Points on a hilly landscape, in no order, each with its height.
A ball rolls from a point to whichever of its 2 nearest points has the largest drop for the distance, and stops where none of them is lower. Distance is the straight distance between rows; heights are no part of it.
Dos height 8.26: [ 31   9  14 -15  -9  27   1  -1  -3  -2   9   3 -27 -17 -25  10  -4  -8
 -12   5  -3  15]
Sumuz height 2.40: [ -6   3  12  24 -26  26   2 -15 -20   3  -9   9   7 -24  -1  14 -10 -25
  37  -3   9  18]
Mafug height 5.88: [  4  26  25  -8 -10 -21   6  23  -6  -4   1  -6  10   1  18  -9  11   3
   1   6 -15 -10]
mume height 5.22: [  0 -16  -1  -3 -10  12   3   1  -7  11  14   1  -5 -23 -16   6 -10 -15
  -4  -4  -4   8]
zimom height 1.68: [-18 -26   2 -24  -1 -20   0   0   3   6  27   8 -17  -7 -18 -24 -12 -19
   4 -20  -6 -21]
tibev height 5.19: [ 16 -37 -25  -2  11  38  -5 -15  13   0   6   5  -7  -1 -20  22 -20  13
 -18  -2   6  21]
nepus height 1.29: [-12  -4  17 -18  -7  -4   0   4 -12   2  17   7 -16  -5 -13 -21  -8 -38
  14 -20  -1 -22]
tanak height 3.40: [-10   0  21 -29  -5 -29   3   6 -13   7  15   2  -9  -8  14 -41  -9 -32
  17 -11  -5 -46]
bipoz height 4.61: [-16   1 -13   4  18 -10  -2   8   7 -23 -15  20  10  51  26   4   5  31
   6   2  -2   2]
veli height 8.76: [-12  28  30   9 -30  10   8  -5 -21   5 -21  13   2 -15  18   4  -4 -38
  52  -8   8  -6]
Mavul height 4.32: [ -5 -39 -41 -11  24 -16  -5   6  18  20  10  -6  -4  -7 -12 -13  -7  11
 -23 -15  11 -14]
zagu height 3.77: [-13  -2 -14  -2  21 -27   8  15  16  -4 -15  -2   7  49  35 -12  16  37
  -9  12  -4  -2]
nor height 8.59: [-21  28  32   3 -22  -8  10   1 -27  13 -17   7   8  -3  26 -12   0 -40
  42  -3  -7 -20]
zoti height 3.53: [ 11  -4 -33   4  25 -33   5   5  31   3 -17 -28   9  29  14  -9  18  37
 -27  17  -6 -15]
dibe height 4.67: [-16  -4 -36  30  20   7  -8 -21  -2 -13 -39  18  23  28  24  31  -2  26
  13 -13   2  18]
sozep height 6.27: [ -6 -14 -18  24  -7  29  -2 -13 -18  -7 -15  17   6 -10  -1  32 -14   3
  27  -4  14  34]
nosa height 7.92: [-20  33  17   4 -15 -15   7  -5 -18   6 -31   5  23   4  27  -5  14   5
   6   2  -2   2]
sasa height 5.92: [ -6 -23 -11 -15  26 -29  -2   8  18   9  32 -14  -9 -22 -25 -14   0  11
 -32  -7 -18 -20]
fifo height 3.74: [ 10 -20 -36  -1  46 -33  -4  12  38   3  -1 -37  -2  20   4 -17  17  32
 -33  10   4 -27]
mave height 5.44: [-13   9  -8  10  -4   1  -2  -4  -4 -18 -16  28   6  22  16  15   0  20
  12  -3   0  18]
pil height 7.45: [  1   1 -24  31  37   9  -5  -4  23 -10 -15 -10  -2  40  12   9  19  41
 -25  10   3   5]
Dov height 3.80: [  1  16  43 -17  -9  -6   8  30   8   2  27  -7 -13 -19   0 -34   1 -37
  12  -7 -11 -50]
rurup height 5.47: [ -5 -34 -17  13  -3  22  -3 -11  -5   3  -2   4   4 -11 -10  25 -20  -6
  13  -2  20  29]
foped height 3.75: [  4 -14 -34   8   0  -5  -2  -9   0  12 -16  -3  21   5  12   8 -10  12
 -18 -11   1  -2]
Nar height 6.84: [ -3  13  -7  31  -4  27  -9 -21 -21  -7 -25  22   6 -15   7  20  -1  18
  15  -6  12  34]
Zezat height 1.69: [-17 -36  -8 -13  23   2  -4  12   8   7  31   3 -17 -18 -26   1 -13  -4
 -14 -11  -4   6]
dibi height 7.73: [ 24   9  25 -10  -9  35   0   2  -6  -4  17   8 -27 -18 -27   3  -9 -31
  14  -5  -8   3]
genot height 6.40: [-30   9  15  -8 -20  -3   0  -3 -18 -17 -20  21  10  17  25  10 -16 -21
  53 -13   7  14]
bibe height 7.46: [ 11 -14   2 -18   0 -18   1   0  -1  13  26 -25  -1 -34 -29 -12   2  -1
 -26   5 -18 -13]
luf height 6.11: [ -4 -39 -36  -3  26  15  -6   0  16  -4   8  12  -8  19 -19  16 -12  12
  -8  -5   7  11]
Nofus height 4.57: [-12 -23  -9  -6  27 -15 -10  17   6  -1  29   2 -22   2 -17  -1  -3   6
 -18  -5 -10  -8]
matup height 3.20: [-13 -28 -34   4  -2 -19   1   1  -8  10  -2   2  15   4  12   9 -21   2
   5 -10  -6  -3]
far height 8.50: [ 34  -5   0   1  17  17   0   5  19  -1  14 -24 -17  -5 -20  -2  17  29
 -43  24  14  18]
Mirus height 3.46: [  4  12  20  10 -29  24   3  -7 -18  14   2   1   0 -30 -11   1  -5 -34
  28  -2   5  -2]
fibu height 7.15: [  0  26   7  24 -18  36 -10 -39 -23  -5 -30  22   4 -29   3  19   3   2
  14  -8   9  34]
beri height 4.43: [  7   2  22  -1 -23  19  11   5  -7  21  20  -2  -5 -41 -16 -13 -13 -42
   9   0  -2 -20]
Nazo height 3.45: [  4   5  -3   0  -6  -8   1   4  -2   8   5  -1  -8   0  -3   3   3   3
 -15  -1  -5   1]
tugun height 6.17: [  1  12   2   8  -1  14  -4   4  -3 -20   3  23  -6  17  -3  21  -1  12
   1  -1  -3  20]
dazuv height 7.64: [ 17   9   3 -12  10 -45  -3  10  25   3  12 -46   9  -1  -5 -21  22  21
 -40  19  15 -16]
peb height 5.54: [ 23  27  20 -10 -21 -14   4   0   5   7  12 -29   1 -17 -10 -11  15  -6
 -28  17 -11 -16]
dabu height 6.92: [  6  26  28  -3  -5  28 -13   7  -1 -26  12  20 -19  12  -7  14   0 -11
   8  -1  -3  12]
Faki height 3.94: [ -8 -25 -38 -12  30 -32  -3  16  22  15   0 -15   3  13  -1 -12   8  15
 -33  -3   9 -20]
nitaz height 7.33: [ 10  28  33   6 -15  39  -3   8  -7 -15   0  21 -16  -8  -8  10  -4 -29
  30  -6  -7   1]
vev height 6.76: [ 19 -22 -36  22  25  31  -1  -8  18   4 -16   1   2  18  -7  15   5  33
 -22   9  -1  15]
Depu height 4.10: [ -2 -22  -8  13 -23  20  -2 -30 -19  11  -5   0  11 -30  -7  16 -22 -23
  21   1  16  22]
Gutu height 4.46: [ 18  36  38 -12 -15  -7   1  19  -2  -1  19 -15   6 -18  -7 -28   6 -29
   6   6 -14 -36]
lur height 2.41: [-14 -24 -20 -16   7 -37   0  11 -13   9   4   3   3   1  13  -9  -7   2
   4  -7  -3 -15]
vakub height 5.21: [-21  -9 -32  30  14  22 -17 -33   0 -20 -25  29  10  25   8  37 -11  18
  24 -10  16  27]
Pep height 8.87: [-12 -39  -3  -4  -8   7  -4   1  -1 -11  18  14 -13  -3 -12   8 -24 -27
  29 -16  15   8]
lurid height 7.74: [-28  -8   1   2  -9  23 -10 -17  -7 -27  -5  25   6  25  -1  30 -18 -17
  58 -11  27  25]
bufo height 3.38: [-11  -5  -5 -12 -11 -30  13   8 -24  17   2   4  15  -5  11 -15  -1  -9
  11   1  -4 -20]
palar height 2.09: [  0  11  -9   0   5 -16   6  14   9  -1 -10   0   0  20  12   9  15  22
 -18   7  -1  14]
godul height 6.01: [-37   4 -16  27  -3  15 -16 -40  -6 -31 -34  35  16  17  18  31  -6  13
  41 -25  12  35]
saz height 5.56: [-26   0  28 -19 -11  -9   8   0 -21 -12  -9  10  -1  16  26 -13 -18 -41
  58 -13   1  -5]
gudet height 8.30: [-27  29  28   1 -21 -17  13  -3 -30  11 -24   9  27   1  31 -17   9 -16
  25   3  -3 -10]
ninol height 6.22: [ 15 -10   7  -9 -15  22   6  -1  -1  25  21  -7  -1 -44 -21  -9 -13 -16
 -16   3  -2  -2]
povol height 8.36: [-20 -16   8   0 -12  12  -5   1  -4 -18   9  26 -11  16   0  15 -22 -26
  43  -6  14   9]
vilu height 5.02: [ 11  39  41   1 -21   2   4  20 -16  -7   1  -6   6  -8   8  -9  10 -22
  22   3 -19 -21]
folid height 7.26: [  5  -1   9 -21   6 -40   3  24   7   5  25 -31   7 -11 -14 -32  17   7
 -23  11  -1 -21]
kaz height 4.60: [-24  -3  13 -15 -12 -16   5  14 -20   0   5   8   6   9  18  -9  -9 -26
  34  -9  -3 -10]
fupem height 2.18: [  7 -39 -16  -7  21  16  -1   0  21  12  20  -7 -11 -16 -26   4  -9   8
 -33  -2  -2   9]
pumo height 7.85: [ 17   9  -8  -7   2 -24   1   7  13  10   1 -30  -1   5  -3 -15  20  19
 -41  14   8  -6]
lege height 3.03: [  2   9 -17  -1  22 -28   7  15  20  -4 -14 -14  -3  38  16  -1  24  34
 -23  10   9   4]
bokeb height 8.07: [ 23  -3 -17   4  23  -8  -2  10  28   5  -1 -28  -6  14 -13  -5  23  33
 -41  17  13   9]
Fol height 7.90: [ 30 -21   5  -7 -18  37   3 -19   0  22  17  -9  -3 -37 -12   1 -18  -2
 -25  11  -4  14]
der height 8.17: [ 31   4  -6   6   6  20  -2  -4  11   2   4  -4 -14  -3 -14  10   6  27
 -33  14   3  20]
sov height 7.61: [ 27   8   4   1  -7  32   3 -22   0   1  -7   9 -12 -14 -12  14   3  16
 -23  11   3  30]
Pif height 4.94: [ 33  45  37  -8 -17  -1   1   4  -3   2  13 -27   6 -26 -12 -18  15 -17
 -13  14 -10 -26]
mar height 6.53: [ 24 -27 -20  -3   1  42  -3 -30  -7  12 -12  -1   1 -24 -12  19 -17  11
 -12   6  -1  32]
ponis height 7.60: [ 11 -11 -39  19  45   8  -5  10  39   3 -12 -21  -9  31   2  12  15  36
 -36  13  -3  -4]
sado height 6.48: [ -2 -22 -36  16  19  19  -6  -9  14 -10 -10  17   4  35   0  18  -4  24
  -3  -2   3  12]
nada height 5.50: [  7  26  45 -15 -12 -27  11  20   4 -10  12 -10 -16  14  19 -39  12 -15
   1   8  -9 -35]
korom height 8.49: [  5   6  15 -27   0 -25   3  13  -1  17  32 -24  12 -42 -28 -27   4 -19
 -16   7 -16 -37]
zemug height 6.45: [ 26  26  21   8 -12  -6   2 -11   8  -4   2 -24  -3   3  -3  -2  25  14
 -33  18  -8   7]
susof height 6.75: [ -4   6  17 -20  -3 -43  14  26  -5   9  16 -17   7  -6   2 -23  13  -1
  -5  13 -12 -25]
fepo height 7.52: [-10  42  18  11 -11 -21  11   1 -12   3 -22  -4  20   8  25  -7  29  20
 -14  11 -10   8]
Vesez height 7.10: [  3  35  12  22 -18  -5   3 -12  -6  10 -16  -7  13  -6   5   6  25  12
 -21   9 -13  13]
zado height 7.11: [ 14   2 -16  24  30  32  -9 -16  22 -13  -7   4  -8  28  -3  20  11  41
 -34  17   4  21]
Zavo height 3.04: [  2   6  28 -14  -5   8  -3  21   2   1  29   3 -24 -16 -10 -29 -13 -42
  17 -16 -12 -41]
kipu height 4.17: [ -3  -5 -45  22  17  -7  -3 -10  -5   7 -39   2  26  17  24  11   0  23
  -4  -5  -2  -2]
Barev height 6.91: [-33   4   3  15 -15   9 -11 -28  -7 -32 -31  26  14  11   8  32 -11  -9
  60 -18  17  40]
terum height 6.18: [-14  10   4  -5 -15   1  -4   0 -10 -12 -17  17  18  10  14  15  -6  -8
  24 -12   5  15]
ranu height 4.56: [  0   9  27 -32   3 -41   8  18   1  -8  25  -5 -23   3   7 -44   0 -12
   0  -4  -6 -45]

For each start below, name the point where the ball stops.
ponis: tibev
dibi: mave
nosa: nepus
Pif: nepus
Barev: lur
Nar: Sumuz
pumo: nepus
genot: lur
vilu: nepus
